Points on a hilly landscape, in no order, each with its height.
From any point a ball rolls to the lowest of the 2 points nearest to it. It stops when none of these is lower. Distance is the straight distance between rows; heights are no part of it.
Z323: [  2 -31  -3  31  -1  33 -13   9   7  47  -4 -27 -23 -48   8   7  -9  20
 -12  69   8   5  55  15   4   2 -38]  h=7.32
Z588: [ 62 -15  20  49  14  -5  22  -8  24 -52 -14 -13 -12  55 -12  19  13 -16
 -22  10  40  -7   8 -46  32 -34 -34]  h=3.55
Z660: [-13  28  -5 -55  20   4  -6  46 -33   3  36  49  27 -63  -7  -2 -76  41
 -17  14  23  11  -4 -20   0  25   4]  h=2.61
Z778: [-57  20 -15 -18  -7  19  44  11  14 -35  17  10  32 -20  25  15 -53 -19
 -52  37  25 -36  -9 -29  -1  30   4]  h=5.78
Z500: [-74  19  14 -72   1  -9  -4 -20  -9  19   7   2  10  17   2   8 -12  32
  -1 -34   3 -44  -1  12 -25  10  15]  h=2.81
Z532: [ 11 -14 -19   2 -30   1 -11  11  -8  13  34 -18 -50 -10   1 -33 -43  58
  16  43  25  61  -7 -33   5   5 -58]  h=7.56
Z835: [ 55 -17 -21  -3  -3  13 -29  11 -18   4  23  67 -34 -21 -27 -41  20  17
  27 -24  -1  56  10 -22   8  -5 -14]  h=4.20
Z989: [ 12 -37 -17  14 -30   7 -14  -3  -3  11   1  24 -27  -5   2 -16  48 -73
   5  28 -26  40  12  30 -13  11  39]  h=6.46
Z914: [ 14 -17  20 -31  18  -9 -43  31 -17  -3   3  34  58 -38 -17 -13   4 -10
  39 -36   5  11 -10  44  13  -7  73]  h=4.56
Z837: [ 20 -13 -47  20 -25  -9  18   3  -1  35   9 -56 -66  35  20 -16 -11 -12
  18  12 -16  14 -18  -9   9  -8 -30]  h=2.28
Z508: [-39  32   0 -11   9  16  17  -9   3  -3 -18 -15   5  48 -26  49  41 -31
  16 -52 -42 -22 -24  26 -41 -26  24]  h=4.42
Z602: [ -8 -17   8   2  -5  67   7  55  23  -1  35  56 -21 -51 -12   3 -25  -6
 -38  64  48  11  53 -52 -11  -9 -27]  h=1.16
Z698: [-52  -2   7 -43  63  16  37   0 -21  12   5   0  26  22  51  25  33  18
  -4  -5   5 -24 -16 -33  -1 -21  -9]  h=3.14
Z74: [ 13 -27  -7  -1 -21 -39 -40  -7 -37  30 -11 -14  -9  27  12 -53  27  19
  51 -36   8 -18 -15 -36  29  11  20]  h=5.90
Z842: [-35   0 -10  23   1   1  10 -19  -3  16 -20  -2 -15 -44  32 -18  16  12
  -2  33 -20  51  11  20 -12  17 -14]  h=6.73
Z138: [  2 -34  17  -9  89 -11  19   7 -13  -5 -23 -33  20   7  39  27  33  13
  40   1 -12  22 -33  -7  25 -36  -5]  h=2.08
Z959: [-12   3  37  50 -41 -15  -2 -24  18 -33 -61   1  13  -8  41 -59  35  19
   5  -6  20  23 -10   1  -4  17  -3]  h=5.97
Z545: [-49 -23  -6   6  -1 -27  -7 -42   0  11  11  28  46  14   2   1  24  22
 -11  10   5 -25  44 -36  19   0  12]  h=6.39
Z177: [  5  16  15  31  25  -9  18 -15  -1 -20 -34 -24  15   6  15  -5   6  46
  32 -17  -9  27 -39   9  13 -22 -28]  h=2.11
Z23: [-53  40  38 -46  -4  -1 -29 -20  17  35 -10   2   6  11  -7  12  17  28
  -3 -73   3 -17  22  29 -32 -10  16]  h=1.82
Z123: [ 33 -21 -47  10  -3  27  14  11  -8  35  10 -43 -49   2  26 -28  21 -36
  27  -7 -30   3 -39   4  16  -3  -7]  h=2.54
Z175: [ 18 -41   8  12 -41 -42 -65  17 -17   7  -3   1 -18  12 -10 -63  30  -4
  23  -3  25  -2  11 -32  15  25  20]  h=5.76
Z340: [  4 -16  -4  34 -24 -45 -21 -10 -28 -12 -44  -6  36  -1   8 -43  20 -20
  47 -38  -6  -1 -30   3  37   7  54]  h=4.60
Z590: [ 19 -43  23  30 -25 -30 -44 -26  -5   3 -11  45 -20  10 -36 -27  44  14
   5  10   1  26  54 -27  16  -2  -8]  h=5.48
Z237: [-19  16 -13 -18 -50 -39 -16 -30   2   1  32   5 -18  66 -40  12  22 -34
  -4 -35 -13 -39 -22   7 -20  27  28]  h=4.43
Z858: [ -8  11  12  28 -14  16  42 -15  39 -27 -15  11 -18  48   2  25  42 -39
 -43  12   4  12  17   0 -15 -11 -25]  h=5.09
Z973: [ 62 -27   2  -4   4  26   9  24  10  -1  26 -16 -24  23  15   0   0 -37
  -9  16  17 -35  -4 -11  16 -10 -13]  h=2.99
Z397: [-12  13  29 -56  24 -17 -15  43 -10 -14 -18 -21  53   8 -13  39 -17 -39
  23 -28   1 -33 -30  56  -9   6  80]  h=5.17
Z888: [-42  32  54 -16  -8 -11  -2 -29  35  -7 -37  10  28  19  -5  15  12   8
 -11 -67   3 -31  14  43 -38 -10  19]  h=0.42
Z586: [-33   5  41 -48  33  -5 -26  16  -5  -4  -8  17  56 -16  10   7   4 -23
  11 -28  -5   8 -22  40 -18 -15  70]  h=4.85
Z258: [-26  26   5 -50  -6  13  -3  19  -2   3  34   8 -31   5   6 -10   7   6
  -3  -9  14   9 -32  -3 -31  12 -14]  h=1.13
Z320: [ 10  21  37  21   9   6  -7   1  32 -16 -54 -45  19  39 -28  39  11 -25
 -27 -26   1 -41  24  64 -26 -19  35]  h=3.03
Z712: [-27  16  14  -6  38  21  22 -30  26 -21   2  44  67 -21  26  13  -4   6
 -41 -10  21 -34  31 -17   0 -12   5]  h=5.38
Z859: [ 55 -63 -31  51   6 -11 -13   3   7   7  -3 -15 -16   5  -5  -9  10 -23
   5  47 -22   9  26 -15  33 -17 -24]  h=4.02
Z665: [-33  -7  -6   4 -14 -35 -11 -45  -8  11   6   3   4  27 -15  -5  31  15
   9 -26 -18  -6  19 -15   9   3  -2]  h=6.19
Z817: [-38   2  -2 -12  25   2  18   7  -6 -26  29  37  29 -30  -7  12 -54  50
 -16  45  42  10  19 -68   6  12 -25]  h=4.70
Z81: [-51  13  14 -30   4  25  20  -4  17 -14  27  49  42  -5   8  35 -15  -9
 -56   8  27 -47  27 -29 -10  16   1]  h=5.59
Z604: [ -6 -27 -17 -11 -28 -16   1  -8   2  34  25 -29 -54  64 -10  13  24 -22
 -14  22  11  -7  10 -30 -10  -4 -29]  h=4.41
Z223: [ -2  13   0  46  10  33  65   3  14 -49 -22   7  -9  23  49 -10  34 -22
 -30   9  26  15 -42  -8 -10  -4 -12]  h=5.40
Z948: [ 39 -19 -18   8 -13  10 -19  -8 -23  35  18  27 -62  -1 -18 -35  26  28
  41 -15 -31  53   5  -9  -1  -7 -29]  h=4.39
Z976: [ -1  -9  -1  14  -2  25  -2 -28  14  15  -9  12   4  -2  23 -23  39  -3
  13 -47  -7 -36  34 -19  15 -25  -2]  h=4.59
Z368: [ 14  20  29  17  32  45  47   0  37 -45 -15  34  -8  17  25  17  34 -17
 -34   3  13  38  -7  -4 -22 -20 -28]  h=5.26
Z451: [ 51  16  19  -6   4   9  -9   0  30   0   9 -12 -34  -7 -20  19 -14  19
 -18   2  15   1  26  16 -11 -10 -41]  h=2.76
Z614: [ 61 -16  19  20  16  -8  -3   8  18 -40   1  -5  -8  18   4 -13  15 -25
   9  11  39  -5  -6 -37  30 -21  -2]  h=3.27
Z528: [ 18  -9  11   3  21  36  28 -11  24 -12   3  27  20  19  17  -5  64 -27
 -10 -53   5 -34  16 -34  11 -40   6]  h=4.38
Z352: [-18   5  13 -11  34 -19  22  21 -31   1 -48 -63  -7  56   6  21  23   3
  67 -39 -12  -4 -64  22   5 -34  31]  h=7.99
Z690: [ -9  -3  -9  26 -24 -17  29 -39  24  12  -7  -7 -45  23  -3  26  35 -19
 -34  37 -26  31  25  13 -30 -16 -37]  h=4.88
Z321: [ -6  10  26   3  52  38  37 -11  22 -19 -17  13  47  30  31  26  47  13
 -19 -65  23 -40  18 -25   0 -59 -11]  h=4.10
Z452: [ 47  35   7  -7 -20  21  -3 -30  29  -2  28  15 -47  -6 -33  10 -19  15
 -20 -18 -17  40  30  43 -14  -3 -47]  h=3.21
Z794: [ 16  19  -1  18  10 -19  58 -34 -10 -39 -13   1  -2  51 -35  33  10   2
  33 -37 -58  30 -63   0 -11 -31 -24]  h=4.48
Z905: [ 30 -17 -19  27 -33  14  -9   5   7   0   9  29 -34 -29  10 -30   7 -42
  -7  27 -31  62   7  28  -7   8   6]  h=6.54
Z286: [ 28 -13 -10  36 -34 -18 -13 -26 -20  -3 -17   3 -38   2  -2 -38  11  22
  44  -3 -37  55 -20 -15  19   0 -23]  h=4.61
Z345: [ 31 -21 -40  11  -1  30  24  17  -8  -1  13 -38 -21   3  26 -23 -14 -34
   2   9   0 -37 -24   4  18  -2   8]  h=2.77
Z57: [-20  34  47  13   7  -9  13 -11  33 -42 -60  -7  50  48 -18  44  -2   2
 -30 -54  36 -39   8  44 -16 -23  31]  h=2.06
Z951: [-23   2  44 -65  52  28  -6  21 -10  37   9  35  30 -16  -2  34  25  21
  17 -30  -9   4  19  31 -10 -30  23]  h=3.42
Z626: [ 51 -33 -12  62 -15   6  12 -14  26  -7  -3 -23 -21  36  -4   9  14 -19
 -15  27  14 -10  37 -39  26 -21 -44]  h=3.79
Z587: [ 37  43  -3  30 -14  13  -5 -36  35 -32  -3  11   0 -25 -34  16 -45   1
 -16 -36 -26  20  31  59 -24  -6 -26]  h=3.61
Z70: [-31  25  -2  29  17   1   9 -24  19 -46 -21  19  74 -48  24 -12 -41  18
  -8 -15   5  -3   8  34  -7   7  19]  h=4.45
Z180: [-25 -25  12 -22  23 -19 -17  14 -23  52 -10 -53 -46 -10  14  20  -7  33
   6  49  -2   6  13  16   0   0 -37]  h=7.04
Z716: [  6   7  27  28  56  27  20 -24  39 -18 -17  24  44 -22  15  60  28 -12
 -46  37  31   6  58   1  -7 -39 -20]  h=4.79
Z512: [ -6  15  17  15  -2  -6 -16  -4  27  -5 -27 -30  18  -5 -22  36  -4 -10
 -35   8 -11 -38  27  57 -19   5  18]  h=3.62
Z582: [-13  -9   6 -24 -21  55 -10  48  16  22  38  41  -5 -33 -16  -8 -32   0
 -45  29  49 -28  51 -58   4  21 -26]  h=1.64
Z624: [ 46 -17 -18 -43   9  -7 -25  43 -28  12  35  12  -7 -25 -37  -2 -24 -19
  26  25 -17   9 -14  11  18  14  29]  h=3.57
Z457: [-56  24  -3  -6 -25 -41 -11  -8   3  34 -28 -22 -21  46  16  -3  51 -23
  -2 -44   5 -45  -3 -10 -22   4  26]  h=3.82
Z117: [ 35   5   5   8 -10  48  10  23  32  12  27 -20 -23  -8  -1  16 -59   3
 -38  31  51 -39  46 -33   8 -14 -60]  h=1.73
Z535: [ -2  13 -54  17  -2   3   8 -44 -19   8  16  -5  26   0  -5 -17 -11  28
  10 -48 -39 -32  10  -2   7   7  -6]  h=6.68
Z371: [ 71  -4   6   1  11  -9  22  23   5 -34  15 -25 -37  38 -12 -11 -16   9
  11 -10  32  -6 -37 -43  33 -22 -33]  h=3.54
Z735: [ -8  -7 -26   9  13   8  -9 -30   4  18  24  32  49  -9   2 -10  -6  19
 -13 -38  -5 -44  46 -13  16 -12  10]  h=6.55
Z40: [-40 -15 -17   2 -20 -50  17 -32 -16 -14  11   0  34  36 -10  24  23 -23
 -21   6 -17 -15 -11   0  -1  24  50]  h=7.03
Z631: [ 10  32 -12  14   1  -3  -9 -36   6 -23   3  25  40 -40 -16   0 -52  18
  -8 -20 -15  12  16  28  -1  15   0]  h=4.04
Z346: [ 40  -3   2  10  -4 -23 -41   5 -10  -9 -21  11  37 -27  -6 -32   7  -7
  42 -42 -25   3 -20  45  21   9  58]  h=4.82
Z825: [-11  13 -23 -59  -9  -5  -9  18 -46  23   5  -4   8 -32  -8  -3 -16  -5
  24   1 -42  18 -57  43 -16  39  35]  h=7.60
Z316: [-11   4  14  -5  17  19  -8  -1  26  17 -19   7  15 -21  -2  33  15  -5
 -37  26   8 -25  50  31   0  -5  -1]  h=4.09
Z395: [-17   6  -8  -6  -2  28 -18   1  22   6  31  36  -2 -29 -28   9 -31  39
 -42  30  19  21  55 -11 -21  18 -35]  h=3.36
Z162: [ 38 -25 -57  -5  -6  13  -4  -6 -38   5  44  37 -11 -21 -26 -23  -2  -6
  27   4 -27  67 -11 -24  14  10   4]  h=3.98
Z870: [-35  -7  14 -24  77   5  49  17 -17 -16 -21  -3  29  23  44  14  44  22
  35 -12   3  11 -53 -32  22 -38   6]  h=2.62
Z746: [ 61 -11  20  14 -40  -3   4   7  16 -17   9 -20 -48  36 -11 -14  -6 -11
  18 -15  15  12 -24 -25   1   0 -37]  h=3.76
Z809: [ -9 -15  -6  14 -20 -40   4 -24  12  18  28 -35 -30  39 -32  32  34 -32
 -23  47 -10  -6  25  13 -10   6 -18]  h=4.64
Z195: [-22  -2  12   3   7 -20 -25 -16 -11  33 -22 -19 -33 -21  15  -6  -5  46
   3  42 -21  40  18  24  -5   3 -42]  h=6.88
Z20: [ 15  29 -26 -27  16  10  33  28 -15 -30  39  19  40 -42 -19  24 -70 -46
  -5  32   5  11 -29  -7  -1  20  33]  h=5.39
Z241: [-53  10  47 -51  32  33 -17 -15   9  33  -8  45  19  -6  -1  19  42  33
  -1 -71  -9   7  21  25 -27 -29  17]  h=2.78
Z133: [ -8   6  -5 -53 -10  14 -17  52 -40  25   3 -13 -23 -39  18   6 -23 -17
   1  52  -5  15 -58  33 -17  39  29]  h=7.50
Z504: [ 30 -27  -2 -22  -4 -22  -3   1   2   7  49 -18 -42  51 -29  23   8  -1
  -9  32  14  22  -6 -33   8  -1 -30]  h=4.22
Z315: [ 52 -12   7 -27  14  -4  -4  43   1  -8  26 -17   6  -1 -10  15 -20 -31
   8  22   7 -29 -22   8  10  -8  19]  h=3.26
Z217: [ 33  31 -20 -16  24 -35   5  25  -6 -55  16  -2  45 -16 -33  23 -76 -23
  -3  10   5  -8 -38  15   8  11  44]  h=5.56
Z260: [-26   0 -17 -30  35  40  19  11 -14  -5  29  49  26 -43  13  -2 -31  31
  -3  36  20  36   4 -47   3  -2 -26]  h=4.94
Z807: [ 29   5  14  29   6 -29  29 -13  13 -31  -4 -29 -22  43 -19  37  -7  23
 -18  11   5  17 -19   1  -3 -14 -43]  h=3.86
Z248: [-25  33  33  16  11  13  -9 -28  29 -43 -48  15  80 -40   2   8 -11   4
 -10 -29  -1  -7  28  58  -9 -11  36]  h=4.84
Z736: [ 27 -27 -52  18 -19  19   2  25   3  13  23 -22  -6 -30 -16  10 -56 -38
  -5  45 -35 -28   6  11  29  28  19]  h=7.30
Z878: [ -6  22  30 -20  26  -1 -38  15  -5  17  -4  31   9 -66  -7 -13 -48  75
  -6  19  42  21  35  10   0  12 -35]  h=3.75
Z548: [-20   3  12 -48 -31  14 -18  13  -2  29  48  10 -37  29 -12 -16 -30  47
 -23  -6  45 -39  27 -41 -13  29 -31]  h=3.34
Z125: [  0 -22  -1  10  -6  -9   8   8 -13  -7   8 -23 -46  12  23 -20  -6  34
  23  53  29  46 -19 -39  12  -6 -50]  h=7.63
Z411: [-76 -19  21 -32 -25  32 -19  27   4  21  25  31   7 -27   0  -2 -23  32
 -36  30  41 -31  50 -36  -8  29 -23]  h=2.26
Z966: [ 23 -15 -12   6  28 -15 -16 -18  -1   2   5  31  14 -20 -32   7  -4  15
   7  -2 -54  43  17  16   5  -6  -7]  h=5.01
Z37: [  1  -1  -3 -26  11 -28   0   8 -11  11  21 -40  -3  18   9   0 -40  32
  -3  23  15 -41 -10 -19  11  15 -20]  h=2.07
Z827: [-11  34  -5  22 -47 -47   4 -46   2 -17 -16 -33 -11  42 -45   4  17 -20
  -8 -36 -36 -15 -22  22 -20  22  30]  h=4.71
Z892: [-14 -30  10  29 -29 -16 -16   7   1  -3 -26  11   5 -10  33 -21  70 -48
   3  31 -12  30   1  20 -13   9  33]  h=6.38
Z103: [ 15 -10  -1  20 -22 -24 -24 -40   2   9   1  45 -13  -1 -41 -11  24  24
   5 -16 -38  62  43  14  -3  -1 -19]  h=5.25
Z796: [ 77  31  14  13  17  29  13  27  39  -1   9 -34 -28   0  -3  26 -44  -1
 -33  27  36  -3  14   1   3 -26 -48]  h=2.25
Z80: [ 22  10  31 -57  15  15 -49  51 -10  21  -6  25  13 -42   1 -13   8   5
  27 -23   8   8   7  42   8  -4  45]  h=4.26
Z62: [ 64 -11 -27  15 -35   4   4  13   3  33  20 -65 -59  21   6 -26 -39  14
   2  12   5 -28   2  -7  26  -1 -42]  h=1.92
Z606: [ 44 -15 -37 -18  -7 -10 -13  15 -32   5  37  11 -19   7 -18 -15 -15 -38
  19  12 -22  46 -44  -7  12   5  25]  h=3.80
Z432: [-21  13  22  -2  31 -18  -7   6   9 -18   1  36  43 -44  10   8 -34  44
  -2  21  46  22  34 -24   1  11 -20]  h=4.33
Z759: [  0 -52 -46  28 -23  -4 -16 -10 -11   6  18   5  26 -16 -18   2 -11 -49
  -7  50 -33 -28  31  -8  20  19  28]  h=7.22
Z938: [  9  -1 -53   9  20   7   1 -18 -35  24   2 -11  35 -43   9 -16 -36  50
  30  -9 -50 -18  12  18  24  -1 -18]  h=6.82
Z723: [-11   3  40  13  56  34  22   2  34 -22 -15  21  72 -42  40  31   5   8
 -26   9  46  -1  45  -5   7 -40  -3]  h=5.10
Z904: [ -5   2 -32 -33  19  39  27  29 -24   2  51  30  16 -34  -4   7 -21 -39
   0  28  -9  13 -36 -24  -9   3   6]  h=5.24
Z852: [ -9 -10  26  42 -31 -17 -40 -13   0  -6 -40  17  11 -42  37 -59  42   4
  21 -18  12  22  12   6  14  19  35]  h=6.14
Z211: [ 28   4 -18 -28 -33  -7  -4  11  -9  17  41 -54 -48  29   2 -19 -44  26
   7  -2  24 -45 -14 -22  10  15 -27]  h=1.48
Z881: [  1 -21 -36  29   1 -15   0 -28  -6 -11  -1  -1  33   6 -13  18  24 -43
 -18  13 -31 -20  21   6  13   9  38]  h=7.14
Z106: [-48  11 -13  19 -20  13  24  20  10 -48  14  -4  24 -32  -2  11 -81   0
 -50  76  53  -6 -12 -34   4  32 -11]  h=5.92
Z18: [-22   7  44  53 -28  -3  21 -18  34 -26 -72  -1   9  13  40 -19  42   3
  -9 -28  28 -28   9  -8  14 -14   9]  h=5.75
Z907: [ 20  -1  15  16  12  43  17  42  40  -6  24  20 -11 -52  -4  25 -51 -30
 -45  55  32   7  43 -24  -4  -2 -23]  h=0.61
Z601: [ 18  27  -4 -41  24  10 -20  31 -20  -2  30  36  -8 -65 -33  -7 -72  62
  -1  12  21  44  17   0   7  11  -5]  h=3.12
Z714: [-35  30  -3  16 -32 -34 -20 -12   1  44 -45 -18 -57  39   3 -19  61 -35
  44 -61 -11 -41 -25 -18 -12 -15  31]  h=3.44
Z372: [-20 -12  16  21  37  32   8  -3  24  12   2  14  37 -34   5  42   0  10
 -56  57  13 -21  58 -11   7 -11 -30]  h=4.46
Z168: [ 16  -2  23  48 -52 -54 -14 -38   2  -8 -20 -22 -48  30 -25  -6  16  28
  27  -7 -23  27 -10 -10  -8   1 -32]  h=4.58
Z492: [ 22 -28 -29  -3  -6  40  14  50  -2  23  14 -21 -29 -50  25  13 -43 -51
  -8  63 -18 -11 -21  25  15  26   3]  h=7.35
Z420: [-27  -9   6  -2 -18 -23 -23 -18 -32  18   6  22   3  33   1 -36  28  13
  32 -51  -7 -12 -12 -41   5   7  15]  h=6.03
Z776: [ 11 -15  -6  21   4  42  -7  -1  13  15  -5   1  -5 -48  25 -21 -24  28
  -9  32  23   9  40  -9   7   1 -40]  h=7.41
Z403: [ 18 -41  10  42 -30 -39 -32  -1  15 -15  -9  11 -12   1 -21 -49  17 -10
   6  20  25  36  22 -36  14   9 -11]  h=5.64
Z373: [-21  32 -17  -3   2  18   7 -17  10  48 -14 -20 -31  46   2  35  42 -43
  -3 -52 -26 -36  11  25 -31 -14  12]  h=4.07
Z622: [-33  24 -12  44  -6 -27  29 -33  -4  -4 -48 -20  -3  44 -24  28  37 -30
  15 -52 -42 -14 -17  28 -17 -12  41]  h=4.76
Z413: [ -3   9 -47  -4   1 -26  -3 -15 -42   4  -1 -33   9  24  11 -18   1  10
  42 -30 -31  -3 -58   6   1  19  11]  h=7.81
Z768: [ 22  -6   6 -36  25  -3 -29  41 -15  30 -16 -60  35   2  -4  -4 -42   5
  26 -22   3 -74  -2  26  21  -2  27]  h=5.65
Z441: [-10  36  23 -72  -1   4 -19  28  -3   0  34  30   0 -24  -5  -1 -43  22
 -12  -7  27   0 -16   5 -19  35   4]  h=1.91
Z609: [-21  -5  16  17  52 -13   9 -11  -7  13 -60 -34  31  -1  31   7  23  40
  42 -18 -23  12 -23  -2   5 -33  -3]  h=1.11
Z308: [-17   0 -26   7  10 -40  30  -4 -38  16 -32 -59 -10  53  -2   5  24  -6
  56 -25 -34 -15 -68   7   9   2  25]  h=7.89
Z990: [-43  -7  30 -27  63  21  40  -6   6   0 -15  -1  66  44  43  40  11  31
 -14 -43  26 -42 -17 -30  11 -47   4]  h=3.66
Z427: [ 13   5  31  -2 -26 -38   7  10   0 -57 -20  -1   0  51   0 -25 -13  10
   9  -5  56 -10 -57 -39   2  22   2]  h=6.37
Z332: [ -3   4 -13  -9 -74   6 -29  16   7  23  36 -17 -47  12 -11 -36 -45  12
 -27  12  22 -44   9 -31 -11  30 -23]  h=3.67
Z793: [ 29 -11  12   4 -40 -10 -20   7   6 -18  37  -1 -47  35 -30 -12   1  -9
   0  22  28  57 -27 -24  -2  10 -20]  h=3.99
Z200: [ -7   3  -3  16 -28  22 -22 -12  30 -13  26  34   5 -23 -13 -34  -4  13
 -31  16  12  19  45  -5 -18  22  -9]  h=3.68
Z906: [-40  20 -39  18  -6   3  35 -49 -15 -20  -8 -17  29  20  -4   3   7   0
  -8 -29 -29 -31 -19   6  -5   0   9]  h=6.80
Z409: [ 40 -39 -18  27 -16 -26 -24  -2 -16 -20 -19  -4   9 -15   5 -49  15 -31
  40   7 -19  30 -31 -13  33  17  28]  h=4.37
Z429: [-24   0 -34  -9  39  21  39  12 -14 -17  36  34  28 -16  35   9 -22 -20
 -23  26  -2  20 -23 -34   3   4 -20]  h=5.12
Z424: [ 13   7  30  13  19 -21  18  14  18 -14 -35 -42 -28  14  16  16   1  20
 -10  48  16  29 -24  19  13 -12 -40]  h=3.45
Z55: [ -1  20   3 -41  -1   4 -10   8  -1  33  24  18 -39   6  -9   1  36 -22
   5 -36 -29  -3 -16  27 -33   1  14]  h=1.81
Z77: [ -5  32  28 -10   0   1  -4   2  19  22 -34 -49 -14  52  -7  43  29 -28
   0 -47   2 -61  12  54 -26 -19  28]  h=3.63
Z489: [-20  35 -22   9 -31   6  10 -29  -4  21  -9  14 -29   7  -2 -27  46 -40
  27 -72 -53   7 -27  25 -30   2  26]  h=2.69
Z406: [-29  -7  -7   2   7 -16 -19 -20 -11  27 -22  12  13  21  -6   8  66 -44
  24 -48 -32  -5   5  14  -2 -15  55]  h=2.79
Z594: [ 18   9  25  37  43 -19  30  -3   4 -36 -43 -36   4 -21  27  15 -24  44
   4  30  19  47 -20   2  19 -16 -50]  h=2.92
Z922: [ 20  11   1  28   0 -33  54 -37  10 -23  -4 -45 -36  45 -18  45   3  18
  21   7 -39  44 -54   2  16 -30 -42]  h=4.19
Z977: [ 23  -8 -11   7 -30  35  -8  13  -6  11  18   0 -42 -27  11 -39 -35  21
   0  17   8  24  12  -5  -7  13 -43]  h=7.49
Z474: [ 43   3 -14 -22  31 -37 -20  33 -27 -31  10  -1  23 -32 -28  14 -54 -15
  31  23  -4  31 -39   7  13  14  54]  h=5.73
Z953: [ 12   0  -3 -53  28  -4 -17  35 -25   5 -13 -49  21  12  -2  16 -23 -19
  25 -14 -22 -50 -35  39 -11   5  48]  h=5.43
Z303: [ 37  -6  -3   7  33  39  20  33  22   1  33   8   4 -28  -8  36 -50   1
 -45  42  51 -32  42 -63   8 -20 -35]  h=1.23
Z678: [-11  -9 -11 -14  25  30  -2  14 -13  57  -4 -39 -40 -58  27  32 -27  41
 -13  71 -16  22  22  26  -3   5 -54]  h=7.20
Z342: [ 58  -8   7   7  10 -14 -19  20   0  10 -33 -68 -11  11   2  -6 -14   2
  28 -37  -1 -68  -6  21  22 -14   5]  h=5.85
Z929: [ -5  13   7 -18   2  15  -9  -9   4  33   2  27 -14   6  -5 -11  61 -35
  29 -78 -34   1   9  31 -28 -16  40]  h=2.29
Z353: [-72  25  22 -22   0  34  18   5  10  -5  14  51  43 -48  21  17 -16   8
 -41  31   5  -1  18  -2 -17  20   6]  h=5.61
Z25: [-19  24  -8  27 -37  -5  -5 -22  -5   8 -49  -4 -12  26  24 -31  56 -38
  41 -73 -27 -23 -41  11 -17 -15  48]  h=3.05
Z270: [-37   2 -26  10   0 -31  38 -31 -14 -33   3 -11   8  56   2  13  25 -14
 -25   5 -11 -16 -46 -10  -3  12   9]  h=6.92
Z524: [-21  15 -30 -22 -10 -39   5 -24 -41 -12  17 -12  22  -1 -17   2 -27  -2
  14   0 -41  25 -48  21 -13  20  27]  h=7.71
Z770: [-19  21  21  52  -9  11  52 -29  20 -50 -53   7   8  30  31  -2  56 -19
 -14 -24   5  -9 -14   6  -3 -15  14]  h=5.57
Z351: [ 38   8  -7  22   8  -8  15 -20   4 -14  -5   8 -17   7 -34  20  -6   9
  21 -36 -38  33 -22  20  -4 -26 -10]  h=4.77
Z889: [ -8 -24  12  15 -35   3 -29  26  -6   9 -28   9 -20 -28  42 -60  47 -19
  15   7  22  22   2  -7  -6   9  15]  h=6.26
Z745: [ 50 -23 -11  14 -10 -28 -33  13 -24  13 -22 -51 -21  -1  12 -50   7   2
  53 -15   4 -30 -22   9  19   9  22]  h=6.02
Z386: [-63  14  25 -27  26  32   8  -1   1  12   3  50  34 -57  16  22   5 -15
 -28  28 -28  33  26  49 -25  21  22]  h=5.37
Z939: [-58  37 -18 -17 -32 -29  11 -13   0  14  13  -6 -25  58  -7  12  15 -14
 -12 -35   0 -45  -6  -4 -30  21   5]  h=4.15
Z877: [ 24  -3   9  61 -30 -15  16 -52  20 -22 -27 -15 -24  35 -14  14  13  24
 -16  -3  -8  15   9 -11   1 -14 -63]  h=4.23
Z523: [-31   4  12 -42  33  15  -5  14  -3  13  -4  25  33 -30   8  28  20 -26
  -3   0 -30   5   5  62 -22   5  60]  h=5.11
Z705: [-18  10  -3  14 -33 -20  -3   1   1 -52   7  -3  24 -12 -10 -17 -39  -4
 -23  55  42  16 -16 -21   7  37  -2]  h=6.08
Z28: [ 44 -40 -31  24 -16 -19 -16  16 -21  -2  13  -9  -6   7 -19 -29  -3 -22
  21  24 -24   8   2  -5  25   7   0]  h=4.21
Z963: [  5 -20 -38 -11  29 -10  -5  -1 -52  17   8  -9  27   0  14 -21  -8  39
  44 -18 -27 -10 -15 -13  37  -3   2]  h=6.95
Z902: [-15 -11  10  26 -40 -53 -14   6  -3 -44   0  -3  13  38 -11 -29 -16   3
 -15   9  49 -15 -18 -30  13  34  21]  h=6.23
Z272: [  0 -10 -14 -13 -39  17   4  52  -9   5   6 -33 -21 -42  10  -4 -47 -37
 -10  80  10  13 -39  11   2  48  15]  h=7.42
Z425: [ -6 -30 -11   0  -7  18   0   7 -11  14   1  32 -24 -49  14 -16   7   1
 -10  56 -31  71  25  21  -6   4   4]  h=6.62
Z812: [-38  18 -19 -39  -2  -1   2  10 -20  23   2 -28  22  21  18   5 -30  24
  -8 -22   0 -68 -17  -7  -9  23  -3]  h=2.73
Z145: [-40  10  14 -32 -29  21 -25   7   3  16  47  42  -4  -7 -12 -14  -6  58
 -25  12  44   5  44 -34 -10  20 -34]  h=2.86
Z755: [ 17  13  13 -33  40  38 -15  20   4  26   2  15   0 -38   4  -5  16   5
  22 -29 -27   2  22  56  -8 -20  16]  h=3.92
Z97: [ 21  -6   6 -19 -23  14 -24  -3   3   6  24  58  -4 -11 -20 -29  24  -2
   2 -18   4  19  38 -21   1  -2  -2]  h=3.97

Where does a ball stop that starts at each point below?
Z948 => Z907
Z902 => Z320
Z217 => Z258
Z70 => Z907
Z237 => Z258
Z162 => Z211
Z474 => Z211
